Each row is a point on a tangle of strands that fork and nearly touch. The rows are in no order.
In the rows, zero is written as 100.
Points whose rows are less than 104 apart are linked; no others are. Some points are linked to none.
j418: [116  42 121 142 123  96 128 100  59 102 115 130  82  81 112 105  82 133
 124 106  93  88  63  90 131 120 128 132  86  98  84 113 152]
j576: [ 97  95 145  93  67  91  83 128 123  97 129 108 104 121  55  87 112  54
  87  88  96 112 105  94  83 103  82 120 126  84 116  80  89]
j794: [105 114  66 101  93  88 101  93  84  90  79 116 111  89  63  80 108 117
 113  67  67  79 101 116 106  77 138  88 105 110  85 108 117]
j104: [ 90  93 139  96  89 105  83  94  98 113 102  79  83 137 112 103 101  84
 107 111 143  79 109  93  65 105  89  54 113  80 139  68  35]
j553: [ 84 105  86  95  75 117 127 121 108  74  93  61 114  83  97  82 107 121
 105  99  83 126  89  68 107  91  97  84 112 137  48 129 154]
j130: [120  83 140  80  95  84 118  96  92  87 111 108  93 127 133 124 110  99
  99  87 121 150 121  87  90 142  72 101 136  91 102  87 112]
j725: [117 122  97  97 110 106  85 102  93 101  81  96 109 125 104 116 129 136
  85  88 126  88  85 110  89 104 114  95 151 109 105 103  86]
j95: [ 84 145  86 101  65  79  95 102 155  75  96  84 113 118  73  88 109  96
 125 103 113  83  78  86 103 108  87  73 136 120  72 115  82]
j331: [114 111  87  54 122 120  92 130 140 110  96  83  96 121  81 134  97 112
  70 110 101 110 109 143  82 100 110 130 127 100 141  94  56]
j201: [100  91  90  84 131  97  85  78  89  71  78  93  97  84 111 114 103 101
 114  76 114 111 147  73 105  80 104  77  86 139  44 114 158]
j986: [ 74 106  75  93  85 130  90  81  69  86  71  71  92  93  59  95  97  88
 121  91  94 111 128  67 113  60 111 101 117 136  71 101 124]
j49: [100  95 134 116 133 109  92 110  99 113 108 122  92  87 130  96 102  94
  53 149 144 127 130  86 111 133  86 117 108 100 126  79 104]
j545: [ 87 131  44  88 106 117  61  49 121  92  67  80 103 109  63 114 122  94
 133  99  50  78 114  72 157  42 105 132  95 108 123  76  84]
j388: [ 82 109 135 128 114  91  87 109 110 114 114 121 101  98 119  98  67  85
  81 152 159 103 102  90  94 129  75  98  92  87 115  98  92]
j339: [ 88 146  88  85  75 111  89 143 111 103 106  58 116 132  87 155  73 102
  87 100 110  73  95 101  65  99 100 107  84 117 111  91  61]
j540: [150 117  93  94 107  79 136  98 109  89 105 125 103  98 138  90  90  77
 100 117  85  91 104 115 109 174 101  65 103 111 116  82  94]
j828: [116 147  86 126 101 108  87 124  96  93  94 100 101 126  65  88 112  88
  43  82 110  49  88  91  95 104 105 112  92 129 121 108 118]
j785: [ 85 109  80  87 112 110  92 126  77  94 112  74 105 131  90 130  99  91
  65  89 123  79 135  84  85 123  68 124  88 128  99  80  98]
j73: [114  90 147  85  99 105 116  92 108 103 107 107  87 146 102 116  92 124
  74  97 136 102  73 110  78 104 115  93 160  57 135 113  55]
j43: [108  99  56  89 124  99 134 107  79  59  84 102  99  91  93  79  67  79
  73  80  76  97 157  96  97 119  74 126  55 114  73  82 141]
j321: [ 88 113 137 140 124 111  62  81 118 123  73 137 103 121 116  74 145  97
  92 127 127  77 113  83 108 121 100  63 128  55 125 100  69]
j771: [106  93  88  78 122 106 133 105  98  41 101 106 143  95 116  98 117  73
 109 101  63 116 115 110 138 109 124 105  99 124  78  78 143]
j338: [133  70 130 109  70  97 110 101 106 105 136 111 102  94  97  76 127 100
  90  77  71  99  58 114 130 117 108 102 107  78 100 115 109]
j513: [ 93  84 126  71 122 108  90 119 128 120  91 100 112 112  93 121  97 111
  84 125 101 137 111 112  86 101 127 137 133  80 115  94  68]
j866: [ 64  91 106  73  76 100 113 138 148 104 127  91 126  85  64 115  86  59
 110  89  86  99 128  92  91 124  62 105 101 114  83  75  85]
j772: [ 77  93 146 122 109  90  89  96  88 103  98  90 123 121 130 107  95 113
 103 126 147  83  63  82  97 100 131  94 114  99  85 117  88]
j666: [119 102 115 121  75  87 146 118  74  75 105  87  90 114 130  95  82 125
  57  93 119  98  67  95 104 127 104 106  84 107  89 117 134]
j407: [ 68  84 123 101  95 104  91  88 106 105 101  92 113  96 101  91 154 132
 138  90 110 102  54  74 132  76 106  89 136 103  64 146 109]
j494: [132 111  72  96  74  71 127 110  99 105  82 116 109  72  80  86  74 102
  93  87  47 127 109 122  89  89 103 100  63  93  97  92 111]
j430: [ 99  77  98 110 135 104  93  94  71  91  73 105  70  76 112  96  93 119
 108  87 117  97 109  83 100  75 116 114  87 118  51 141 164]
j624: [150  97  90 114 128 105 100  83  46  95 102 101  59  80 105  77 113  94
 104  46 108  46  92 110 110  84 130  79  85 111  88 134 121]
j32: [124  85 116 113  51  95 141  98 102  88 118 130  98  79 121  62 118  93
 118  80  36  97  55 110 138 112 108  79  87  91  72 123 118]
j698: [ 87 122  37  89 123 104  61  74 121  94  74 102 123 109  65 106 126 107
 113  90  74  97 127 127 130  55 112 119 113 111 101  79  93]
j402: [111  93  85  88 126  63  95  70  79 108  83 115 124  85 116 113  90 107
 128 102  83 123 118 123  93  84 121  82  74  87  96  96 104]
j35: [121  74 117 122 109  83 104  23  56 109  95 132  66  81 125  86 105 104
 142  79  74 145 103  79 106  98 102  70 106  71  72 126 142]
j177: [ 95 102  78  90  86 115  95 127 123 101  99  89  89 100  59  95  76  93
  71  95  88 125 134 109  68 110  61 122 123  96 108  81  65]
j38: [113  51 108  96 104  91 124 101  64 128 104  93 102  82  95 124  77 143
 124  80  79 146  54 108 110  91 121 130  78  71  86 106 119]
j847: [ 95 141 104 121  76  51  70  96 121 101 110 133 117  98  62  96  80  75
  76  92 122  95 108  95  65 106  84 102  97  85 109  96  82]
j789: [117  55  91  94 100 122 127  89  71  84 116  98  83 103 161  79 145 109
  90  92  92 107  72 123 130  93  93 111  89 113 110  99 146]
j133: [ 93  97 113 130 130  77  62  85  65  98  74 129  89 115 103 113  95  87
  71  81 138  79 155  66  73 109  96  67  85  76  99  96  98]
j385: [ 66  83 127 161 112 104  95  97  98 106 103 128  91  86 105  50 118 102
 101 141 116  96  92  95  99  90 103 130 123  96  88 112 126]
j819: [ 85 104 129 103  70  91  62  96 128 112 103 117 100 117  56 102 119  83
 112  93 108 129 127  87  71  77  78  84 131  57 118  79  75]
j392: [107 149  68  89 108 117  81 121  87  88  76  77 101 139  63 121 105 116
  74  89 103  71 124  79  93  97  89 117 104 133 105  94 111]
j443: [144  92  98  50 115  81 137 116 134  87 111 108  98 110 134 125  78  94
  92 113  74 129 114 142  96 128  94  96  86  87 126  77  68]
j378: [ 75  93 108 151 120 113  55  60  91 126  57 128  96  98 114  63 128 122
 135 108  95  49  90  90 107  71 117  66 107  66  94 137  87]
j353: [125 109  71  61 100  99 107  55  52  78  82  99  74  70  96 118 114  65
 132  39  92  93 115  92 102  55 132  60  92 100  77 119 141]
j648: [119  99  76  62  95 119  82 108 130 105 105  91  90 121  71  96 125  96
  88  85  86 115 111 152  83  68  95 122 113  77 145  71  62]
j455: [100 106  74  89 146  81  55  92  75  87  72 114 106 118  96 124 103  89
  92  78 116  69 163  88  82  94  96  89  78 108 101  82 102]
j247: [114 146  84  90  90 118  80 132 104 115 112  71 110 125  83 124  91 106
  88  99  87  37  79 116  85  86 117 111  67 115 142  79  80]
j509: [106  97  70  88  78  83 124  66  64  97  83  86  85  91 122  67  90 105
 140  94  92  98  96 111  86 100 101  64 116 103  94 108  88]
j87: [ 84 118 116 129  94 107 113 123 124  95 146  95  84 110  86 106  99  73
  30 106 156  85 121  91 112 152  57 107 132 110 118  91  50]
j665: [113  98 124  89  87  94 122 117  82  87 105  98 121 111  90 115  73  81
  98 104  90 134 109  94  86 112 113 113  88 108 102  77 117]
j55: [107  78  68  88  70 111 123 117 126 103  92  99  83  75 124  60 135 121
  91 100  56 124  85 128 116  82  66 118  78 104  86 114 114]
j451: [117 116 103 129 111  67 105  85 137 101  95 150 115  75  71  74  69 108
  90 123 102 117  88 112  95 126 126  99 119  74 106 111 101]
j242: [ 72 105 102 118  78  94  71  97 122 147 102  87 115  65  69  81  79  80
 138 131  84 115  89  96  92  51 110 104  80 100  95  99  89]
j416: [ 90  95  91 108 102 121  46  48  99 108  59  83 106 110  76 120 150  94
 127 100  72  91 101  73 150  30 114 118  97  81 112  92  98]
j504: [110  82 106 119 115  79 112  63  75  86  96 116  76  74 123  93 109 112
 123  75  82 122  94  90 100  96 115  93  91 100  63 133 160]
j919: [ 64  85 136  88  90 110  88 120  98 101 118  92 131 101 114 111 106  56
 107 122 122  92 110  70  84 113  93  93 105 118  98  78  85]
j619: [114  66  77  86  51 118 135  83 104  96  93 118  81  55 110  66 120 102
 120  92  33 151  81 117 134  70  74 106  87  85  83 119 111]
j304: [134 109  66  73 108  94  83  59  62  85 102 119  85  68  95 134 141 101
 109  17  66 100 109 115 122  54 139  68  97  74  80 110 116]
j274: [ 89 115  79 118 109 101  70  84  80 121  82  70  94  85  84 111  86 107
 140  90  81  22  74  71 119  37 137 107  52 112  90 124  96]
j910: [ 90  97 113 133 123  64 113  91 109 101  97 116  93  81 110 106  57 138
 101 110 128 145  98  88  85 119 104 109 102  95  71 131 131]
j39: [ 96 135 139 108  65  78  68 125 141 116 139 118 123 101  67 100 103  56
  82  94 101  87  93  90  77 114  96  93  92  86 125  85  88]
j203: [119 108  69  67  71 130 136 102  61  82  99  80  97  88  91  87  91  67
 114  67  62  89  85  93 113  52 116 100  63 100  85  87 127]
j413: [ 98 126 127 116 136 131  73 113 113 111  84 113  98 128  96 115 133 103
  39 114 161  96 138  59 118 130  83  92 134  95 130  86  53]
j109: [ 81  60  64  92 107 133 123 105  66  94 108  69 101  75  85  98 101 130
 123  81  78 121  82 114 127  54 128 126  91 107  72 101 116]
j119: [136 113  54  95 110  77 117 110  99  93  86 125  99  83  87  82  67  91
  92  96  67 105 140 116  80 126  76 104  62 106 109  76 112]
j202: [ 61 124 132 159 106 112  59  84 128 104  80 126 110 114  88  82 118  72
  78 142 145  61 101  81 112 109 102  76 116  83 108  96  67]
j876: [103 109  93  75  99  66  99 124 103 125 110  86  94 115 125 123  78 111
  75  89  97 143  84 113  58 100  91 110  64  89 117 109 103]
j406: [ 90 132  95 102  82  63  99 107 135  97  86  84 108 115  52 132  51 131
  98  93 121 128 114 106  61 107  87  80 120  95  95 105  70]
j127: [ 99 118  96  82 113  97  74 115 110 134 103  80 107 114 102 133 112 118
 111 114  96  51  82 137 100  71 127 116  83 104 142  74  56]
j23: [ 80  77  97 104 122  97 108 111 130 114  97  99 138  74  84 106 107 160
 140 118  96  95  76 115 127  99 136  95 140 123  69 123 105]
j932: [ 80  44  46  88 128 131  89  99  82  99 128  93  99  64  90  86 127 136
 118  87  88 115  75 130 147  60  98 128  84  85 105  99  99]
j903: [ 58  85 101  82 125  98  76  86  85  87  62  85 111  99 122 118 116 106
 125 101 118 130 150  62  91  96  86  77  95 124  61 106 122]
j946: [ 75  78 128 131 100 112  87  50  72 125  81 115  99  96 133  71 101 110
 142 105 112  89  97  87  95  72 114  63 104  62  92 123  93]
j408: [ 76 109 100 100  77 111  94  81 126 100  85  64 104 106  95  99 129 134
 133  94  97 115  78  65 133  84  95  88 138 136  61 132 126]
j711: [ 65 100  74  90 120 119  88 126  66  95 102  59  98 108 136 129  82 100
  88 111 119  83 137  79  74 111  65 123  57 138  91  88 122]
j34: [ 86  98  60  37  85 113  98  97 125  83 111  63 103 128 131 117 115  82
 123  87  93 115 111 130  94  69  96  93  80 100 131  70  63]
j118: [ 88  71  82  97 133 132  63  96  92 128  79  69  91 128 127 110 131 138
  87 123 115  95  92 109 126  75  83 146  96 121 128 107  82]
j495: [ 98 134  60  91  84  99  60  63 131 115  80  63  98 108  81 128 106 108
 140  97  68  62 108  81 125  55  91 119  62  97 132  87  93]
j667: [127  83 116  77 102  74 129 109 108 125 117 112 102  97 106 113  76 112
 127 108  82 101  71 134 107 106 141  83 111  83 122  97  66]
j943: [113 137  58 107  87  93  61  54  98 119  84  80  80  95  87 114 111  85
 137  85  67  35  94  65 118  49 107  98  54 104 107 110  98]
j77: [110 109  82 102  89  64  85 109 119 123  97  93  85  95 118  84  65 103
  90 102 101 106  87 111  54 106  70  97  59  98 109 117  97]
j438: [110  90  97  92  97  97  86 100  74 130 107 102 112  96 108 119 127 137
 113  83 103  41  73 135  96  77 136  75  98  83 127  87  66]
j308: [ 48  83 122  92  92 123  72  98 102  95  95  81 123 112 116 124 118  71
 138 113 118 121 125  54  94  94  77  88  97 116  72  90  99]
j122: [ 98  82 100  86 119 109  66  95  72 123  98  98 115  96 102 113 153 111
 116  72  99  82  81 120 122  49 126 109  98  69 117  92  84]
j301: [ 96  73  69  99  94 143  84 108  88 121  94  56  87 123  88  95 131 109
 102 106  96  79  80 103 124  77  91 135 105 113 126 106  79]
j179: [145 134  97 128 118 111 137 125  90  84 105 127 107  84 105  76  90  87
  34 110 104  85 105  96 122 164 105 109 104 121 116  92 125]
j663: [ 85 114 101  98 132  69  63  84  95 119  88 118 119  93 146 111 106  87
 109 118 121  68 109  85  77 100 111  69  55 115 107 102  95]
j837: [134 105 151 143 141  77 106  63  77 131 115 148 112 100 135 109 106 127
  66 107 126  93  68 109 120 128 127  93 112  73 117 120  99]
j679: [122  58 119 115 102 116 136 107  49 106 122 104  97  93 109 115  82 122
 122  95  71 117  50 109 127 111 136 137  59  93  89  91 131]
j143: [ 52 107 117 132  83 108  91  85 131 105 104  68 108 115  81  87  78  87
 142 142 118  87  57  91  97  84 104  84 124 108  84 115  68]
j868: [ 88 125 109 111 108  99  81 116  81  94  88  78 104 118  98 119  86 119
  83  83 128  62  73  59  84  86 121 113  71 132  70 135 127]
j501: [124 119 124 115  75  99 122 120 119  91 125 101  99 115 103  78  81  82
  60 109 129  94  66 117  95 133  99  92 113  85 119  98  86]
j12: [ 94 103  90  89 128 100  69 104  61 119  80  77  95 100 101 138  91 117
 109  73 111  64  73  81  99  46 140 108  56 123  80 127 111]
j890: [ 92  85 118 150 106  94 123 102 103  91 120 144  74  71 123  67 100 110
  82 143  98  96 100  90 112 121  99 127 113 113  96 103 153]
j480: [ 74 107  88  97  78  65  92  96 128 113  95  93  88 114  81 120  59 107
 112  84 127 118 127  93  50 105  54  68 100  72 102 100  43]
j360: [102 138 110 137  95  54 111  91 119  78 112 146 116  87  77  85  66  76
  72 111 111  95  98 103  89 133  88  91 105  87  83 106 111]
j640: [128  57  97  90 118  79 114 100  91 129 121 112 113  89 115 116  90 139
 125  77  68 113  54 140 115 102 107 104  73  71 111 112  81]
j744: [148  75  69 110 110  83 117  59  64 112  84 118  55  98 138  73 104 134
 103  74  80 117  77 139  93 114  79  93  85  73 114 120  98]
j256: [139 109  95 101 105  93 149 123 110  83  91 131  95 107 132 117  55 113
  76 107  77 131  97  97 107 156  80 115  49 109  99 104 127]
j642: [125  71  82 100 161  94  74  63  50  94  91 131  99  75 100 117 141 115
 111  35  86  95 120 121 119  52 142  84  93  74  77 116 116]
j672: [ 63  79 133  75 118 126  72 130 132 110 115  80  94 108  93 122  93  82
  96 136 110 135 123 112  82  91  81 149 111 104 117 104  75]
j335: [ 59 101  98 127 114  92  61  78 121 131  75 115 126  72  75  85  81  89
 133 138  93 119 129  82  87  83  95  84 100 104  97  97  86]
j500: [ 71 107  97 131 123 149  98 132 104  84  97  86  93 105 100 106 106 116
  86 146 117 104 125  89  99 112  93 161 118 145  87 107 134]
j762: [ 68 101 125  67 108 101  96 142 122  98 141  90 146 102  94 134  93  45
  92 117 105  89 122  85 104 128  96 117 103 111 107  64  87]
j565: [ 85 113 114 126 101  59  85  98 117 109 131 103  88  94 125  85  73  85
  67 123 149 103  86  98  63 118  59  77  64  95 110 116  87]
j734: [130 109 111 111 129 115 107 114  93  95 104 109  99  93 107  91 112  98
  46 120 121 108 107 106 113 131 101 122 128 121 129  93 114]
j347: [ 84  57 104  99 125 107 103  97  87  97 113 112 123  70  95  95 121 167
 125  79 103 114  73  92 125  98 119  95 131 100  53 132 131]
j674: [123 117  90  54  73 105 119 116 109  68 117  96 117 113  92 113 111  71
 101  83  76  94 118 123 106 118 114  84 114  97 128  45  86]
j894: [119  91 106  95 123  96  72  67  44  98  78 103  77 103 132 103 126 104
 100  63 115  65 101  93  86  72 115  70  82  91  95 128 108]
j146: [107  87 145 110  99 104 110  93 107  90  93 121  91 133  79 109  68 106
  61 119 141 142 104 104  80 128 101 111 163  51 111 106  71]
j103: [147 104  83  95  68  84 111  80  94 125 106 115  67 100 123  70 105 109
  94  81  75 101  79 151  85  97  79  67  80  72 132 105  82]
j217: [ 64 104  62  83 127 134 114 125  72  84 106  49 107  92 120 110  53  95
 115 114  95 100 124  98  92  92  87 125  50 125  71  95 141]
j678: [ 81 107 108 128  77  97 131 127  95 102 152  97  95  94  88 106  78  60
  46  79 140  62 126  87  95 147  58 100 107 114 110  64  79]
j421: [ 68 129  97 118  66  96  95 101 153  72 120  90 106 113  61  87  85  68
 114 108 140  73 101  87 103 127  73  69 139 103  86  96  50]
j898: [103 102 124  75 101  97  73  92 130 113 116  98  78 121  94 112 117  82
  96  95 117  72 142 117  74 115  67  70  91  92 156  55  42]
j369: [ 73 123 101 124 127  92  75 108 151 120  82 116 125  81  79  97  83  95
 109 148 104  95 114 103  93  97 122 108 114 114 103 111  67]
j223: [ 93 113  63  96  85 103  91  89  61  99  88  77  74  93  75  89  59  77
 108  85 109  95 131  80  70  85  71 103  64 114  88  99 108]
j157: [160  84 114  92 109 108 142  78 118 101 113 116  76  97 152  78 111  77
  97 121  77 101  85 152 106 151  81  63 108 101 136  85  80]
j764: [108  99 106 125  90 103  78  88 107 133 106 105  85 111 110  71 135  92
  90 117 102  69  89 110  91  93  92  91 101 100 133 104  83]
j370: [ 65  96 116 137  84 112  83  89  83  89  94  94  86 109  94  64 101 104
  91 119 133 110  97  68  82  91  74 113 116 107  86 110 121]
j634: [104 157  98 128  97  79  81 111  95  74  93 103 110 101  47  83  72  69
  70  93 121  44  96  81  87 105 119  92  89 116  82 100 120]
j798: [127  62 148 110 125  89 101  96  86 138 118 128 107 114 123 109 132 127
  82  97 115  97  66 128 105 108 114 103 118  65 127 120  97]
j82: [133  99  87  95 105  85 131  78  56  71  87 102  85  97 145  83  94  90
 120 105  91  99 115 113 104 142  97  63 102 115  99  92 108]
j211: [ 78  81  82  95  72 136 127  83  80 100  87  67 110  74  63  91  83 108
 133  99  72 144 108 105 133  53 130 113 124 118  77  96 123]
j820: [104  83  98 109 114 113 116 105  49  99  96  90 114  92  93 109  75 113
 108 100  97  81  87 106 104  94 159 112 107 106  98  94  97]
j760: [134  70 148  84 116 109 125  81 124 119 126 113  72 111 141  85 129  84
  92 119 108 121  89 136  94 134  88  79 111  81 149  89  94]
j747: [ 76  81 110 107  90 134  93 127 128 107 121  77  76 103  73  93  67  89
  75 131 122 122 119 103  78 115  58 134 117 104 117 111  57]
j310: [130  84 125 123 125  85  83  66  29  87  75 117  74 117 125  89  89  88
  86  81 130  91 120  81  74  99 120  83  94  88 103 105 121]
j688: [ 85  55  70  77 113 119  98 121 124 116 114  92  95  79 117  78 143 136
  93  93  83 117  70 133 127  72  82 142  80 104  95 114 112]
j637: [ 99  98 130 113  82  79 139 120  89  87 136 114  96  93 100 123  62  57
  65  92 127  94 114  69 116 168  71  89  99 106  96  58  89]
j467: [107  89  90  91  98 121 136 118  46  73 101  78  80 103 130  89  86  97
  84  91 106  90  90  95  88 101 107 106  80 126  86 112 141]
j832: [ 87 135 108  82  66  77 102 129 164  83 110  91 139  83  70  99 103  73
 127 104  79  88  96  92 105 113 104  58 118 130  73 103 104]
j383: [101 100 108 119  83 114 145 144 125  69 126 119 102  70 109  71  70  76
  85 139  80 108 123  91 108 159  66 122  83 117  98  67 124]
j813: [ 89  66  66  70 126  98  95  78 103 102  86 103 114 101 117  88 146 127
 129  94  89 110  92 138 125  79 103  83 135  93  89 115  91]
j877: [ 96 103  36  74 116 103  80  87 133 102  78 105 115  93  83  93 152 133
 121  77  65 103 108 136 141  76 106  94 130 110  87 107  94]
j836: [105 118  74  69  50 109 114  92  67  91  95  81  86  85 115  83 122  84
 107  66  82  85  80  73 105  69  95  76  79 113  83 118 126]
j801: [142  77 103 116 103  89 128  71  71 119  86 120  60 118 109  97  77 126
  96  98  86 125  82 124  90 116 106 124 100  79 119 109 101]
j630: [ 92 105  99 120  52 118 113 134 116  64 124  69 102 122  83  81  71  72
  84 118 125  86  83 103  90 125  75  85 122 106  96  89  68]
j861: [126  87  90  74  99  71 113  77  98  74  99 113 102 117  97 113 108  97
 109  73  82 161 142  92  91 134  82  90 127  83  82  72 120]
j676: [ 47 112 138 130 113 101  91 118 133  98 108 104 123  98 110 109 100 120
  90 141 153 109  52  84 111 106 119 124 125 113  74 134 105]
j420: [ 98 143 132 100  95  97  92 103 123 101 101 116 116  99  89 126  88  99
 117 130 122  50  82 115  81 114 146  71 122  95 121  73  47]
j635: [ 94 117  86  93  84  93  64 102  75 126  85  66  97 110  73 124 102 127
  96  75  92 100  91  82  91  43 113 126  70 100  92 116 102]
j277: [ 98  88  59  90 135 113 139 117  63  80  98  86  95  81 136  84  73 102
 110 114  89  82 108 119 106  91 114 128  51 120  81  94 147]
j691: [129  87 131  87  88  92 141 114  94  81 128 112  84 127 101 135  93  69
  64  87 113 133 117  83 111 170  67 105 114  99 108  65  94]
j904: [ 74 147 112 136 107 106 100 125  89  68 101  86 125  95  79 106  57  90
  78 109 138  72  91  67  86 110 130 100  90 119  56 126 132]
j173: [122 116 137 111  98  94 118 105 137  64 120 115  88 123  84  92  65  85
  53 120 134 124  66 117 105 129 101 117 141  59 114 119  82]
j603: [102 115  67  79  59  94  87  87  97 130  83  73  79  89  62 109 104 109
 114  64  82 131  81  96  95  36  92  96  77  90 107 121  89]
j936: [108 101  71 120  93 111 148 129  81  57 101 124  90  84  94  91  59  85
  77 111  85 108 146  85 102 159  64 124  80 112  80  79 140]
j167: [108  84 125  92  53  93 147 131 136  68 112 105  93  96 131  85 100 103
  98 117  71 144  99  81 103 130  63 108  80 107  73 111 132]
j350: [ 76 135  85 106  80 114  90 124 134 129 109  65 141  95  62  96  85  70
 124 119  55  98 102  89  91  71  90 115  62 113  98  87  98]
j547: [104  82 139 115  95 104 124 113  63  94 110  88 103 114 146 108  97 111
  74 103 149  95  61  87 101 117 120  95 118 102 111 117 122]
j623: [142 142  93 110  95 115 126 126  89  79 108  98 107 104 100  70  98  82
  46  95  98  51 100 102  92 122 106  97  79 119 110  87 134]
j586: [ 75  92  95  87  66 117 125 131 108  68 111  71 100  88 121  87 103 104
 102 101  80 125 116  72  88 109  55 100  68 129  62 107 161]
j809: [124 117  84  85  52  67 102 104 106 111  99  90  79 110 113  85  81 104
 112  97 106  94  82 120  55  87  74  58  75  90 116 108  69]
j305: [113  86  75  78  80 124  92 103  93 124  91  74  74 120  77  82 134  97
  84  82  93 112  84 130 110  43  88 132 105  95 140  87  83]
j958: [ 76 110  69  78  72 122  82  80  83  84  96  65  78 103  86  92 124  70
 135  85  90 100 105  54 113  68  68  87  91 125  86 106 128]
j719: [ 99 119  96  72  81 109  74 126 149 108 118  93  86 118  69 121 100  74
  93 102 101  59 118 109  81 115  73 110  95 104 146  59  52]
j117: [113  76 110 144 126 103 135 105  94 100 117 145  77  79 129  89  96 128
  94 133  80  86  65 107 134 131 123 132  81 118 108 112 153]
j748: [102  81 133 137  96 100 104  26  50  86  89 129  83 111 122  60  98 109
 125  93 110 114  91  87  90 100 101  76 127  59  82 134 123]
j908: [109 119  86 113 113  72 101 108 151 130  81 121 124  73  57  85  78 111
 106 118  70 123 116 130  85  94 113 103 122  99 107 107  91]
j322: [ 78  95  92 114  77 147 106 124  83  88  91  80  87 111  95  70 115 104
  83 115 118 114  94  86  99 104  87 135 136 125  90 110 124]
j556: [110 126  85  81 136  62  71  75  88 104  67 127 109  95 116 120  88 110
 108  92 101  88 142 105  66  94 123  65  81  93  94  95  92]
j149: [118  87  62  63  99 114 134  64  35  71  94  82  93  84 111  97  97  74
 141  73  82 109 102 101 138  54 142  88  87 101  79  96 125]
j979: [ 88  96 118 133 134 128  52  68  83 135  49 137  96 129 104  79 145 129
 100  93 105  74 111  93 109  87 122  85 122  51 124 111  80]
j921: [ 90 137  99  97  86  89 105 152 132 104 108  85 126 104  72 128  51 105
  98 104 104  99 104 109  70 121 117  93 101 102 105  94  62]
j410: [ 52  97 129 118 111 105 101 115 134 101  96  81 133  90  97 110  96 127
 120 144 112 108  82  90 113  91 137  98 138 142  52 123 117]
j601: [ 97  88 134  96  81  98 159 140 153  86 129 114  96  87 117 100  64  81
 109 147  76 140  96  84  95 150  77 121  77 104  75  99 123]
j843: [113  93  53  79 101  87 104  52  61 111  83 102  97  84 115  92 101 114
 135  74  69 105 111 140 100  67 112  71  92  67 101  91  90]
j604: [125  82 104 102  44 117 159  91  92  77  91 114  93  77 106  67 102 102
 122  86  27 125  76  88 134  91  95 102  69  91  66 100 108]
j485: [124  76 146  70 121 124 108  92 111 117 110 100  86 116 118 105 128 116
  78  94 109 106  77 122  93 121 108  83 150  73 139 110  82]
j230: [ 94  97  89  83  87  96  91  91 105  92  85  94 102 109  67 101 119  94
 102  87  99 134 136  90  80 104  67  97 135  93  89  79  91]
j574: [ 64  86 120 113 136 125  86 124  95 105 107 118 111  94 115 111 125  93
  75 141 122 122 151  90 103 113  80 147 114 120 103  85 126]
j752: [ 85 131  74  83  72 107  74 117 142 120 106  80 117 112  58 125  94  73
 110 106  73  95 125  98  85  76  76 126  74 101 125  64  73]
j384: [ 99 113 114  81  98  88 117 107 141 110 120  98 117  81  93 109  78 109
 149 113  87  69  68 130  88 100 153  69 131  98 109 102  53]
j726: [ 93 106  99  72  65  70 112 115 150  88 115 100 124  82  89  97  91  79
 125  95  74 112 129 105  95 137  72  73 108 119  73  79  97]
j759: [116  71 109  59  97  83 118  92 115  91  98 103 102  94 128 102 142 124
 122  75  79 130  85 129 111 107 105  99 142  89  85 115 107]
j631: [ 93 125 147 104 129  57  74 108 121 117  92 142 124  89 109 119 113 113
  78 109 130 128 104  76  86 109 111  88 110  74 108 118 103]
j394: [ 86  83 108 112 114 122  47  91  76 130  84  95 124 109  82 114 162 100
 106  93  89  65  85  88 144  43 135 134  82  92 112  90 102]
j357: [127  50 139  76 110  99 125  94 122 106 126 122  94 108 128 106 130 106
 117  93  61 126  57 123 133 125 110 117 120  79 102 112 118]
j13: [110  73  66  56 107  92 121 123 120  95  95  87 103 106 122 123  79 107
  90 103  79 151  99 145  86  95  90 122  78  85 122  89  93]
j196: [ 84 141 129  96 116 112  70 114 145 104 129 108  89 113  89 125 115  94
  40 110 158  86 116  75 119 132  68  97 137 100 129  87  42]
j931: [ 73  87 109 104  90  94  97 100  88 107 102 101  99 113 101 109  81  60
 119 109 127  91 146  78  76 113  84  77 118 100 112  55  44]

A fork is a point with three links. Follow the links from the first point to the second and name the forks in between, in order.
j843; j719: j485 > j919
j274; j410: j12 > j828
j809; j921: j77 > j49 > j828 > j12 > j545
j691; j305: j230

A fork is a point with three links, a tip a point with one. Leave the first point through the second and follow the links. Name the first fork or tip that comes.
j501; j630: j919
j762; j866: j485
j385; j890: j420
j667; j640: j49
j118; j301: j230
j203; j836: j545
j676; j772: j828
j416; j394: j480
j545; j698: j642
j547; j772: j494

Follow the links from the first point to the second, and from the first to the third. Name the last point that the two ways share.
j876; j357; j438: j545
j430; j242; j837: j919
j247; j322; j604: j545
j350; j130; j747: j230
j196; j747; j576: j230
j576; j95; j378: j919
